Points, in no order, along strands that fork, close into loops and pass close to each other.
Points whose rows are less than 89.2 apart are linked; no others are. Some points are linked to none.
nezav: [ 18  17 -37 -15  -1  45  -8 -18  21 -47  -6 -10   7  14  -7  43  22  -8
  11  36 -30 -39   4 -16]
voso: [  6 -18  21  23 -18  15  29  42 -27 -45 -15  20 -28  18  -7 -39   5 -15
 -24 -19  -2  32 -11  10]
Lizil: [-12  -5  38  13  19  -1  24  27  -5  39  30  -4   2 -26  32  -9   4 -16
 -25 -18 -11  22 -12  23]
tek: [  5   9 -28 -44  20  29 -22  -4  20  35 -18 -40  -6   7  12  49  19  28
   9 -29  -2   7 -22   3]
Zinuf: [ 28  14  47  21  -5   1  83  12 -21 -17  -8  -6 -12 -10   1   0   5   4
  32  17 -13  36  17 -10]
Tabo: [  1  -1 -19 -18  17  37 -20 -35   0  24   5  -9  15  -8 -38  29  15  -2
   5 -44 -14   5   4  11]
rulel: [-11  -4 -29  -4 -12  -9  26   7  -5 -28  -4 -14 -47 -12  14  -2 -33  25
  30 -17  24 -18  -3  14]
les: [ 12 -15  41  37  23  16  18  22   7  13  15  40  13 -12  -4  26  -9 -14
  12 -14 -23  -6  -3   0]
kebel: [ 11  -5  32  15 -28 -14   7  39 -14  -9 -18  13  -7  10 -13 -53  -5  -9
 -33 -33   3  64 -19   3]
satu: [ 17 -13  26  -4  16  16 -14 -20   9   8  12 -14  -1 -23   6 -20 -24 -41
  -4 -48  -9 -49  11 -14]
bodof: [ -9 -18 -14  22 -28  -3 -23   8 -12  11 -43  38   5 -41 -49 -26 -28  -2
 -16 -37   6  41  -3  -2]
mimup: [  0  -5   3  14  -1   6  10 -14 -27 -39  -6   0   6 -10 -18  36  -8  13
  30  -8 -24 -20  -2  15]
diba: [ 15   8  25   2  11  -7   3 -31  12 -10  17 -20   0  53 -15  24 -17  11
 -11  19  11   1  28   9]
fav: [ -2  -7 -27 -18   4  21  11  17   6 -16  15 -20 -32  -9  29  -6 -30  39
   5 -35  44   7  11  37]
fudur: [ 17  43  -5  17   2  10  32  13 -13 -37   7  14  24 -11 -22  10 -33  -1
  35  78 -23 -21  16 -19]
Doked: [  1  -4  22  -7 -13  -4 -11   2  19 -35 -14 -31  20  23   8 -31 -28  -2
 -20  45  28 -21  21  -1]
sar: [-11 -12  -5   3 -37 -12 -36   3 -25  35 -34   3   1 -16 -53 -46   2 -11
 -14 -16   7  51   2   4]
Rodo: [ 26  14  33  20   5   9  20 -16 -10 -22  11  12  57 -22 -14  -1  10 -25
  -5  -4 -42  13   8  -1]
libu: [  2  -9  32  10   1   5   3 -26   3  33   4 -23  29 -18  -4   8   5  -9
  26 -28  11   4   7  31]
bagi: [  8 -20  -8  -2 -22 -41 -34  25   5 -11 -25  43 -11   2  -7 -52   4  -8
   1 -42  22  23 -46 -15]
vanat: [ 10  -8 -19   0  -1  24 -39  -5 -17  25 -32  10  22 -20 -60  35 -44  15
   4 -28 -12  27   5  -2]
mev: [  8  12  24   9 -10 -17  74  32 -31 -17 -24   4   8 -31  20  -5  -9  17
  45   8   6  36  13   8]
nak: [ -5   5  -2  14 -22 -13  13   1  30 -26 -16 -11  44 -24  -7  11 -11  -1
 -12   1  28  26   3  25]
Rezo: [  7  37 -36  -5  11  -6  -5 -14  19  13  48   3   3 -20   8  26 -10  25
 -16 -31  30  21  16  25]
Bub: [ -6  -5  27  -1  -1 -38   8  11  24  46 -18  27  32 -19   5  -6  11   6
  27 -22  28  38  -3   3]
Bimu: [ 34  -8  21   7  18   6  65  45   7 -21  27  20   1  10  -2  13 -21 -16
   0 -25 -11  33   3 -25]
Pata: [-13 -12 -10 -43  32   9 -44  -9  -3  47 -16 -35  10  19   8  20  15  27
 -17 -24 -13   2 -24 -11]
Gadak: [ -4 -14 -41 -48  27  36 -42  12  15 -16  11   9 -22  16   2 -15  25 -10
 -32  -5  -3 -35   5 -25]
lur: [ -3 -26   3  -2   1   0 -46  32  38  26 -41   4   8  -5 -17  42 -23  22
  -4  13   6  10 -35 -34]
mog: [ -4   8   7 -21  12 -28   3 -56 -11  13  -6 -39  30   7   0  13  11   3
   5 -27  -7   3   8  15]
gubo: [ -3  -2  15 -13   8 -32  43  40 -19   9 -11   3  18 -31  43  -9 -10  21
  50   3  23  14   2   1]
figib: [  3 -19  27   3   3  21  -6  32   4 -26 -17   8  19 -24  -1 -29 -28 -12
   3  -7   8 -18   4  11]
telal: [ 29  42 -27 -14  18  37  28  -6 -29 -10  49 -21  -9  -9  -5  19  -6  28
  48  46 -15 -42  34  34]
palit: [ -1   0  10  35   2  -4   4  14   7  -1  -5  34   4  15 -37  49 -36  29
   6 -19  -5  34  -3   2]
dosu: [ 31   8  24  14  10  -5 -23 -37   7 -13  -3  16  54   1 -36  10   3 -16
   0   2 -30 -16  13 -22]
sur: [-29 -14   8  -8  -8 -18 -21  25 -27  -6 -13   3 -10  39   7  -4  40   8
   0  48  -9  -8 -30   0]
tasob: [-35   1 -48  -5 -11  -2  12  21   5 -24 -10  16 -13  34   6  33  12  24
  16  48  11 -13 -21  -6]
lelom: [-23  -1  -2  -8  18  16  37  17  12  15  37  13  24  27   0  -4  27 -14
  -4 -14  25  32   2  29]
lam: [-33 -23  29 -13   4   1 -35  -3 -23  -8 -38 -14  -6  44 -10   4  30  18
 -19  27 -19   0 -18  12]
Zolun: [ 21  23  13  11   1 -24  57 -35 -14  -3  41 -13   2   0  19  -5  -1 -19
  -8 -11 -35  12  24 -10]
Moza: [-18  -8   4  -3  11 -39  29   9   6  20  24  -2 -12  11  26  -9   4 -17
  38  -4   4 -15   6  -7]
dolik: [-18  12 -20   7  -9 -16   1   6  -9 -25   8   7  31 -38  26 -41  16 -21
 -42  -9  -3 -12 -11  -3]
zonim: [-24 -10  -6   8  -2 -31  29  18   9   3  21  28   8  16   8 -46  37 -46
   1 -22 -13  20 -10 -15]
kif: [-27   6   5   3   2 -22  -1   5 -44 -19  -9  24 -10  18  -7  23  24  18
   7  54 -37  -8 -16 -17]
pup: [ 18   5  33   7   0  27  39  34  -7 -41   8  -9  14 -19  12 -10 -35  -3
  -1   9   0   0  14  15]
korak: [-12  -1  -6  -5 -15  -2   1 -11  12   4  -4  -3 -14  62   1   9  13 -12
   0  69  12 -32   9 -24]
Vav: [-23 -19 -21   6 -15  -1  17  19   4 -23 -31  14 -13 -24  -7 -23   3 -29
  54   1   5 -35  -1 -17]
meb: [ 14 -22  32  13  13  15 -24  15  -5   9 -31  18   4  13 -56  30 -32  24
   8 -28 -10  22  -6   4]
nogel: [-14   7   1  13 -15  -6  26  -3 -17 -30   6  -7   2 -26  24 -47  13 -31
 -36 -30  -4  23 -11  28]
mozir: [ -6   6 -24 -12  20 -17  -4   1  -5  -3  14  37  57 -18  -1  10 -10  -1
 -12 -30 -10  -5  -9 -25]
til: [-13  -2  10 -15   5  27  32  -7 -11 -25   0  -7  -1  49  -9 -26   5  -1
  18  31   6 -24  32  19]
bepev: [  0   1 -15  -5  -7   2 -39  23  42  -9 -25 -14   6   1   9  42 -18  10
 -22  32  16  -4 -23 -20]
rep: [ -8 -12  22  -8  10  -2 -27   7  -8  21  21 -27 -18  -3  21  10 -17  27
 -15  -2   8 -11 -12  18]
Nuf: [ -5  -5 -23 -17  -6 -42 -14 -13  -9 -19 -32 -29 -31 -21  17  20  -7   7
   0 -20 -24 -18 -27 -60]
kivu: [-35 -18 -12  -7  -9  -8   9  -2  -8  -9 -24  -9  -7  23  16   1  34  11
  10 -11  23  11 -20  37]
Voki: [  0  -2 -14  18   7  10  -3  20  39   5  38  13  -8  -7  20  -3 -13 -22
 -15 -12   4 -17   0  -7]
bame: [ 26  17  24  12  -9 -24  57 -30 -24   8  28 -32  -4  18  19   6 -29  -6
  21  34  -9 -13  28  -1]
suve: [  0  -7  24   2 -11 -17  16  31  14 -18  11 -13  -6  36  12 -42 -32  -9
  -6  60  13  -6  26 -18]
zasin: [-12  -6 -33 -14  -1  -6 -29  32  -8  15   7  14   5   0  18 -21   3  19
 -25 -32  28  18 -46  21]
duvu: [-10   0   9  24 -13 -31  34  34   3  17   5  32  11   1  11   1  -3  -3
 -18 -10  15  64 -26  11]
vulil: [-24   0  12  11   7  24 -35  13  -3 -28 -17  26  44   8 -20   4   5   9
 -48  15  -7  15  -9   7]
Tef: [ 14  23  25   6  -2  -3  34  31 -16 -31  15  -2  32 -20   6  -3 -42   6
  15  59 -14  -9  30 -11]
lak: [-27 -13  15  17   3 -20 -22  10 -12   7   0  24 -15  29 -27  -1  -3   4
 -32  -6 -13  31 -19  -4]
Tuf: [ -3  -2  30   7 -38 -48  12   7   9 -13 -29 -16  -1 -15  22 -53  18  -2
  24  12  35  17   4  -3]
zag: [-21   1  -2   8   5 -12  35 -35  34  22  48   0 -17  31  22  22  28 -23
  23   1   9  -3   8   2]
katol: [ -3  14  37  18  -7 -13  48  22 -41  12  -8 -12 -45   0  20 -40   3  -1
   5  57 -18   8   9   2]
dofo: [ -9 -13  -8 -28  14   5 -19  12  -1 -16 -30 -12  17  -5   6  -2   9  -6
   4  -2 -25 -33  -6 -35]
pezi: [  2   6   3   2  -7  22 -10 -27  20 -41 -25 -34  44 -19  -6   1  -3   0
  -6   2  14 -10  -1  16]
Vegit: [-12 -13 -25  -5 -14 -28 -38   6  48  27 -32  -2   9   4 -18   3  12 -32
  -2  -1  22   6 -30 -36]
Zad: [  8  -6  26   6  17 -17  35  30  13 -12  22  10 -15  21  -6   1 -52   6
   9 -11  -3  19   9 -41]
zupe: [  0  10 -19  -2 -18  18  -7 -17  10 -44   1 -34   2  -7  12 -21  -5   5
 -27  31  23 -27  23  22]
gug: [ -8   0  -1  -3   7 -21  14  12   3 -17  -1   9   3  36   3  49  -9  32
  26  37   9  11  -7   5]
gunar: [  8   7  33  32 -11 -33  -5 -12  10  10  -4   9   8 -58  12  -8  -9 -24
 -11 -19 -11  -2   5 -25]
Baler: [ -1   1 -32 -32  13  59 -16 -13   5 -38 -30 -26 -36  45  -4  -1  33  13
 -10  35  -1 -25  20   3]
Senus: [ -4 -34  20  15  14  45  -1   4  29  15  24  10  -8  43  -1  -6  20 -31
  -6  20   6 -23   8  20]
gazi: [  0  -7 -15 -32   7 -12 -18 -27 -23 -15 -25 -39  38 -16   3  19   7  26
   6 -40  -4   2 -16   2]
Kava: [ 15   6  33  17  11  -1  38 -14   7  21  41 -24   0  10  19  -2  -6 -29
 -27  -4 -14   6   9  14]
vapo: [ 13  -4 -32 -25  13  50 -19 -15  30  -3  -5 -36 -46   1  24  15  23 -12
   7   9   0 -60  11 -14]
tig: [ 37  25  12  -6   1  21 -12 -56  -8  -9   7 -53  13  12   0  17  15  20
   3  18   5 -33  27  26]
Dapuf: [  2 -28  67   9   4 -15  22  21  -6  17   4 -14 -19  37  15 -40   8  -9
   1   6   0  13   6   4]
Geg: [-23  15 -33 -21  -2   2  10  -4   3  -5 -18 -20 -24  25  -6  14  11  11
  23  80   5 -19  -5  -9]
Zodo: [ 27  23  41   8  -1 -35  36 -35 -20 -13   9   9  40 -12   6   0  23 -15
  18  -7 -39  11  27 -21]
pidag: [ 16   4 -14 -26  29   4 -15  -8  14  36  28 -33  -9  18  -6  63 -15  41
  26 -33  12   7  -3  14]
sunos: [-21 -18 -14  28 -24  23  15  28   5 -46 -27  22  -3  17  -5 -35   5 -13
  -4   6  20  24 -12  33]
puvi: [ 35  24   4   4  -9  23  51   2   9 -30  43 -35  21 -10  18   3 -24   4
  13   4  10   3  28  36]
dira: [ -5 -14   6  13  26   1 -10  24 -18  12   5  59  39 -49  -5 -16 -13  -7
 -15 -43 -23   8 -12 -23]
fuzi: [  5  -1 -33   1  19  16 -18 -12 -11  26  -6  -3  -2 -39  19  41 -12  35
  -1 -43   9   2 -28  35]
latik: [-11   9 -31 -10  -1   5  17  34   7 -47  29  21 -15  22   6 -17  -8   3
 -24  25   7  -4   2 -12]
Nul: [-15 -20  -7   8  -5 -38 -11  21  43  39 -10  29  24  -2 -21   1   1 -26
  11 -10  23  32 -17 -32]
kuvas: [-34   8  -9  16 -23 -39  30  19 -27 -15   4  14 -19  -5  29 -17   8  10
   0  26  -2  20 -21  13]
zin: [ -8 -21  -9 -43  25  -3 -46   6  -4  18  12 -10  -4  37 -20  -9  -5   6
  -4 -34  -1  -9  -8 -13]
kemat: [ -9 -10   1 -17 -18 -38  -9  53   1 -10  -1  25  -4  -2  21 -49  14 -26
  31  36  -1 -23 -21 -32]
vem: [ -9  21 -55 -20  12  43 -29  14  -2 -12   9  27 -16  -5   5  10  31   7
 -46 -22  24   3  -1  28]
tisub: [  1  -2  13  27 -16 -24 -11  15 -10  22 -12  30  21 -67 -17 -25 -24 -10
 -20 -43  -9  29   0 -24]
keves: [ -3 -17   9  -3   9  -6 -11 -13 -11 -21  17 -11 -23 -12   7 -31 -16 -10
 -21 -26 -18 -50  17 -18]
Tefi: [-23  -3  -8 -22 -22 -28  -6  35 -44 -10   3  22 -15  22  17 -37  23  10
  18  38  10  11 -44  18]
sikap: [ 15 -22  19   7  16   3  65  51 -20 -14  -2  54  -7   0  18  -7   2   2
   3 -24 -25  27 -11 -30]
safa: [ 11  12 -31 -26  -5  27 -42  -1  56   2 -23 -27  23  -5   0  54 -13  20
 -20   3  14  22 -11 -17]
Lopef: [-22  44  -1  19 -13 -19  54   5 -42  -8   0 -14 -22 -11  11 -30  -7   7
   4  52  -9  12   8   7]
fiteb: [-12  -2  -3  13  -3  34  21  12  -9 -21 -21  -4 -26 -30 -18 -22  -7 -23
  47  55  -5 -48   9  -6]
Nel: [ -5  19 -18  -1   1  10  -6  10   9  25  37  12  -6 -11 -23  -2 -26  11
 -41  -8  12  47  15  13]
Paz: [  8  22 -36  -4 -10  28 -45 -17  24  31   0 -20 -13 -38   8  29  -2   1
 -49  -2   5   9   0  15]
gud: [ 11  10 -13 -29  24 -10  16 -55  -3  -5  41  -3  -8  56  -9  -2   0  -2
  -9 -32   1 -18  38 -10]
rigep: [  2  10   8  12 -12  -1  29  -3  16 -18   2 -22  27 -34   9 -28 -19 -19
 -21 -23  19  38   2   9]
Mam: [-23 -16  -1  -8  11  13 -49  -6 -17  21 -30  -8  -7  36 -42   7  14   5
 -50   4 -24  19 -21  -3]
Ruz: [ 10   2 -19  30  -9  23 -11   6 -15  36  -6  27  16 -63 -13  14 -53   0
 -20 -30  -3  35  -3  29]
fono: [ 26  33 -19 -13   4  27 -32 -36  -3  20   9 -44  -6 -31   5  25  30  23
 -31 -25   3   0   9  44]
podo: [-10 -25  18  -2   0   6 -26  30 -24 -16 -29  10  -9 -12   4 -30  -3   9
 -19 -14  -2 -10 -25  34]
vukim: [ 34  25 -34   7   8  35 -25 -24  48  -1  41  19   8  -2  -8  56  13 -11
  12  -5   2 -11   5  15]
fad: [ 10  30  -9 -17  10  29  32  -1   3 -32  32 -26 -17 -16  27   3 -15  22
   6   1  28  -5  36  41]
neki: [-16   2  -1   0  -2 -18 -42  17  13  49  -2   6  30 -33  -7   7 -13 -20
 -35  19  -5  10   6 -25]
Zugug: [ 12  16 -41 -23  13  28   1  -1 -15 -16  -6 -17 -15 -30  38  43   1  42
  21 -14  12 -18 -22  15]
gup: [-14 -24  -6 -18 -11  41  -9  -2  -4 -27 -17 -22 -31  39 -16 -33  21  -5
  10  37  19 -35  11  30]
Gafe: [ 14   2   8  -4  12  14  10 -17   4  -6  25 -19 -24  46   2  42 -14  34
  35  36   9  -9  21  21]
biza: [ 21  14 -28  -7 -10  26 -42 -29  47  13 -38 -44  18 -10 -31  27 -20  -9
 -12   3   3   7   2 -25]
diteg: [-17 -25 -27   0  -8   0   3  25 -28 -24 -10  -3 -37 -15  24 -30 -19   3
   8 -21   5 -16 -26  20]
pas: [  8  33  25  25 -17 -24  72   3 -24   4  -5  15 -25 -19  -8 -12  12  -7
  54  50 -13  24  19 -35]
Vapu: [  4   4  20  18  -5  -4  11 -39  -4  -6   6 -18 -34  25  10 -16 -18 -22
 -33  -3  -8 -43  18 -17]
tigum: [-18 -14 -37  -5   4  -7 -24   8 -12  35 -33   4   1 -29   3  13 -11  20
 -21 -35   6  12 -41  12]
povuk: [ -9 -22  30  23  17  22 -20 -34   1  32  -4  -1 -13  28 -11  28  28 -32
  -3   4 -12 -33  -1  15]
vobov: [-20  25 -15  11 -23   8  62  -9 -32 -22   3 -15  -8 -25  20 -30  12 -21
  11  21  -3  -4  15  27]
bilu: [  4  14 -19  -2  -5   8   5 -10  -9 -44  26  -2   3   5   3  23 -26  10
  22   9 -13 -28  20  -6]
dib: [ 19  14  24  50 -26 -29  19 -24  26 -21  -1   7   0 -32   2  16 -18 -27
   9   3   0  -3  22 -28]
timi: [ -2 -10  31 -28  12 -38   7  13  -2  22   5 -17  18 -14  30  11   3  16
  38  11  13 -18   8 -18]
verek: [-11  -8   7 -11  -9  -6  -4  41 -29 -18 -18  12 -10  -6  -7 -72   9 -16
  33  48   0 -31   0 -19]
Ridug: [  0 -15 -19 -17  22  19 -40  -3  10  46  25  -5 -41  22 -33   4 -21  17
 -25 -35  12   9  11  -6]
dazo: [-21  27 -42  -3   4   0  44  31 -14 -29  20  14 -25   5  -6 -25 -24  -7
  14  40 -20 -13  10 -31]
zizem: [ 37  35  -7   7   6   5  35 -34 -22  -5  53 -23  19   5  14   8  -5   6
  37  43 -19 -30  41  23]
kesov: [ 42  15   4  27   0  33 -26 -16  -7  -8  12   1  36 -30 -46  10 -25  -5
 -14 -28 -24  14  21  21]
Tega: [ 14   3   2  -1  22 -29   5  19 -18   7 -26  31  45 -29  13  17 -27  34
   8 -24  15  36 -18   5]
Serar: [ 28   5  26  15  -7 -17  17 -27  -7  10  -9  18 -10 -21 -10   7   2 -21
  61  45 -23 -41  21 -35]
zil: [  3  -9 -10  -7  -2 -17  12  58   1 -34  10  30   9  13  22 -27 -21  -1
  -6   9  10  11 -13  -5]
Bor: [ -3  -5   5  18   5  34 -29  -8  46  10   8  18 -10  45 -13  28  21  -9
 -33  41  19 -18   5  25]
Bap: [ -9 -35  -2  -5 -13  -9  -8  16   4 -15 -58  15  -5 -20  -3 -21  35  -8
  52 -23  15 -16 -22 -25]
sol: [  4  -3 -39 -36  14  -6 -23  11  24  -3  11 -18  -6 -21  17  11 -37  19
 -11 -40  28 -18 -10 -21]
sen: [-10  25 -57  -8  11  -3  37  12 -22 -20  14   7 -46 -18  -2  -9 -36  27
  29  11  -2 -26  -6  -7]
Sis: [ 53  27 -18  25   1  33 -11 -10   5  17  43   4  41   6 -43  28 -12  20
   3 -14 -17  17  14  37]
zumik: [ -4   1 -33 -23   2  38 -54  -3  49  25   0   3 -28  14  -3   0  33 -27
 -41   6   0 -12  -2 -17]
bab: [  9  -5   0  28  -4   9 -17 -64  12  20  -5 -17 -38  28   4  27  12 -32
 -22   4 -11 -40   5 -11]
Kito: [ 14 -19   8 -10 -13 -30  11  65  -3   1  16  50  12 -10  29 -50  -5 -22
  11  -3   3   8 -23 -26]
Vul: [ 25  19 -11  14  14   3  -9 -18   8  15  51  11  24  10 -19  52  -3  10
   0  -9 -20  -4   2   7]
siro: [-19 -14   0 -20   1   3 -17 -23  23  66   5 -30  11  15 -39 -21  -2  -8
   4 -17  28  25  18  19]
feri: [ -8  -5  14 -17  20 -18 -34  -8 -11 -11  -7   8  31  -8  15   7  15 -13
 -21  21 -39 -47   0 -58]
foleb: [ 10   8   8  -7  22 -28  14   3 -28 -14  30  41  35   4   8  33 -14  16
  20  -8 -32  -2  -5 -28]
Sonut: [ 14 -12  49  17   8 -28  23  17   1  -6   6  12 -32  16  -3   5 -28  10
  23  17 -16  -8  27 -49]
Metop: [-12  -7   2 -18  29 -36   9  21 -10 -11  33  27   5  41   3   0 -24  21
   8  -9 -12  -3   5 -37]
Voko: [ -4   6 -10  -1  19   8  10 -33 -12   7  36 -10 -39   5  21  21  26  12
  -7 -27  -3 -18  12  33]
Sigim: [-11 -21  -7   2 -16  -7 -29 -12  38  -3 -37 -13 -13  29  -6 -14  21 -38
  -7   9  11 -19 -20 -30]
vop: [ -5 -25   9   2 -22 -14 -17 -11  11  -4 -12   6  -8  67   1 -38  24 -35
  -8  38   6 -39  -6 -23]
neti: [  3 -23 -20   3 -13  42 -49   0  -6  48 -21   7 -13 -34 -63  46 -27   3
  -3  -9 -24   4  -8 -11]
dufuf: [ 20  12  10  -4  20  32 -31 -43  -2  31  21 -30 -27 -14  17  27  24   2
 -16 -18  -6 -38   6  27]
sako: [  3 -12  58  28 -19  -8  37  24  18  13 -13  34 -18  -3   9 -10  32 -20
  33  23  -7  14  13 -17]
rapo: [ -1  12 -33 -25  10   3  -7  -1  -5 -12  24  -7 -14 -13  23  41  -2  26
   6  16  -6 -31  -2  -8]
temo: [-12 -12  -2  20 -18 -19 -18  -2  22   8  -2  29  12  -5   2 -49  31 -53
 -14 -26  -4  11 -19 -19]
vamo: [  0  -6  38  32 -13  25  41  16 -20 -35 -19   9   4 -26  -3 -39   9 -28
 -28 -18 -26  21   5  17]
fev: [ 64  17  -7  14  -5  17 -16 -68   6 -15  -3 -45 -13  36  -6  38  -5  14
  -1   7 -13 -39  23  12]
fol: [-21  -4 -20   9 -12 -13 -36 -11  -4  20  -2   2  17 -35   0 -42  11 -32
 -32 -36 -11  -6 -12  -4]
tena: [  6  14   1 -20  12 -10  18 -42  17  -3  46  -2   6  67  -2  20 -18  -9
 -16  15   8 -12  34 -23]
gov: [-11 -11   6 -13 -23 -34 -16  -7   5 -14 -60  16 -12 -27   5 -28  52   8
  29   3   5 -11 -11 -49]
nazav: [ 27  23 -26  -6   6  30 -24 -41  28 -15   4 -10   4   8   3  47  23 -16
 -17  19  -4 -27  12  -9]
gumu: [-13 -24  48  18 -24 -42 -22 -10  -9  10 -27  11 -33  30  -6 -38  38   1
  -6  17   7   5 -14  -9]
Mok: [ 21  20 -16  -3 -19   9 -30 -54  18  35  -7 -47  25 -15 -39  12 -15  -6
 -20  -8   4  10  32  15]
fipas: [  6  -5  27 -12  24  13 -41 -18   7  26  20  -4  27 -10   0  -2   4 -30
 -18  -5 -32 -53   3 -22]
tur: [ -5  -6 -32 -20  16 -15  -1  30 -18  -1  -9  20  43 -10  25 -22 -32  33
 -19 -34  34  28 -23   4]
vosok: [ 21 -13  13 -23  17  52 -36 -32  10   5 -14 -24  -8  46 -10  19  -9   1
 -25  -1 -17 -36  17 -15]
razub: [ -7   7 -26 -23  -1 -22  -3 -25 -13 -30 -31 -48  -9   0  17  33   7  36
  -5 -10 -18  10 -27 -15]
ferek: [ 32  -6  18  -3 -50 -37 -15  40 -10  -8  -7  39   0  -4  13 -64   6  -3
  -1 -27  27  55 -39  -6]
Fabe: [  2  -6  -6  29 -16   4  15  42   8  41  -9  34   9 -31  -8   4 -45   3
  -2 -16  23  62 -13  23]
saf: [-12  -9  11   0 -21 -58 -22   9   7  14 -22 -18  -7 -24  27 -32  10  -2
  13 -12  28  14 -23  -3]
nufe: [-23  -3 -19 -26   4  -7  -4   0 -45 -26 -24  -5   9 -11   0 -37  12   5
  13  33 -22 -39   6 -17]
viba: [-17 -14  -7 -14 -17 -17 -17  -6  18  12 -37 -47   1   1  23   4  27   6
  12  -4  20   8 -28  17]
Ded: [ -5 -14   3   8  11 -17  -5  25 -11 -14 -28  44   8  -6   3  34 -20  32
  15 -19   7  19 -28  -8]
Siral: [ 45  -4  13  -3  15  24 -43 -40   3  -3  -1 -15  34  31 -36  26   2  -7
   4  -7 -27 -29  13  -5]
pebup: [  4  -5   2 -15   7  26 -34 -35  29  60  12 -25 -40  20 -41  16 -11   5
  -6 -22  26   9  28  18]
Ralap: [ -7   8 -32   6  -2  10 -49  13  45  33  20 -13 -26  -5  20   2  12 -12
 -56  16  29  -5   1   8]
luzov: [  2   4  21 -12 -37 -42   9  -2   1 -13 -40  12 -16 -22   4 -54  46  29
  47  17  19   9   9 -23]
bukan: [ -3  -1  37  14  -6 -27  29  34   1  53   5  13  11 -25  21 -19  15 -10
  -8 -21   4  66 -16   3]
bisag: [-17  13 -35 -17  20   9  15 -28  10  15  37   4 -33  17  26  30  50 -13
  30  -1   4 -31  11  13]
Nulid: [ -1 -26   6   7 -15 -24 -38  20   0   3 -17  10 -26  25 -35 -28  -2   1
  -5 -32   6  20 -36 -13]
Rap: [ 13  19 -14 -34  25 -21   8 -20  12   9  42 -20   1   2   9  30 -24  32
  18 -34  13   6  11  11]
guger: [-18 -26  28  16  -6 -11 -13  24 -28  11 -21  37 -12 -19  10 -22  26 -15
   1 -18 -13 -11 -31   9]
murur: [ -8  -6 -11   4  10  -4  -5 -29 -14  32  -8 -12  14 -31  18  54  23  16
  23 -37 -24  -6 -42  18]
dofi: [-18  14  21  17 -12 -19  45  17 -11   4 -10  42  -4 -16   6 -18  29  -7
  46  62 -17   3  10 -23]
gele: [ -8  -7  32  21  -5  -8  -1 -18 -16   6 -29   2  22 -26   5  27  15   4
  40 -17  -9  -3 -21  25]
vibal: [-29   0 -30 -20   7   7  -1   8   8  30  25  22  11   5  -4 -12   9  -3
 -19 -25  26  42  -3  27]
tufe: [ 26  36   4 -12   5   9  25 -65 -40   1  26 -25  16  31   3   2  18   8
  -1  22 -12 -38  42  19]
tum: [ -7   8   2   6   1   4  47  32  21   4  53   5 -30  17  33  16  -5   2
   7  33  18  19  10  19]
fotam: [  1   8  -1   9   4  48  35  11  -8 -24  29   2 -14  11  13 -16  16  -7
 -44  -8   0  13  21  48]
gemu: [ -2  -6  18  13   0 -38 -24 -30  28  20 -16 -11 -11  14 -11  38  -1   7
  11   1   9  13  -6 -19]
Tuk: [-32  10 -17  -9   4  29  54 -13 -20  -6  16  -7 -25  19  -9 -30  16 -19
  34  30   9 -18  25  21]
Papu: [  0 -10  -8 -34  17  33 -12 -32  -9  -8  -7 -36 -22  52   5  17  15  23
  -6  12  -7 -25   7  -6]
vesor: [-16 -25  50  33 -22  -5   0  42   7  11 -27  47  -9 -12  18 -17  40  -6
  18  17   4  19 -26   7]
Suvam: [ 18  -1  -8  36  10  31  -9  -9  -9 -18  14  24   5 -35  -9   8 -33   2
 -32 -35 -10   4   4  25]
duzi: [-20   3  -2   3  -3  30 -37 -15 -16  20 -27   2  28 -11 -44  11   5  17
 -41   9 -14  27 -17  23]
sule: [ 21  30  19   3   7 -10 -21 -59  -7  13   1 -39  38  -3 -22   2 -15  15
 -26 -20  -2  13  30  10]
sedu: [-35  -3 -37  14  -8  23  17  -4  10 -35 -18  20  -1   6  -3   3  22   8
  -8 -18  20  17 -13  37]
Menup: [-11 -14  18  -1 -10   4 -11 -10  -7  53   0 -11   1  -8 -35 -41 -11 -11
 -14 -25   0  25  21   6]

How many points has the smallest loop of links through each point below? Write - if it is on no loop.
mimup -> 7
diteg -> 8
Siral -> -

A piece is two or more points that can be reached from each other along the links. Count, over all rows, the pieces, the separate loops (a circle has one, a figure eight two, a Y none), the forks (points with three links) and the tips (points with one).
pieces -> 3
loops -> 2
forks -> 18
tips -> 20
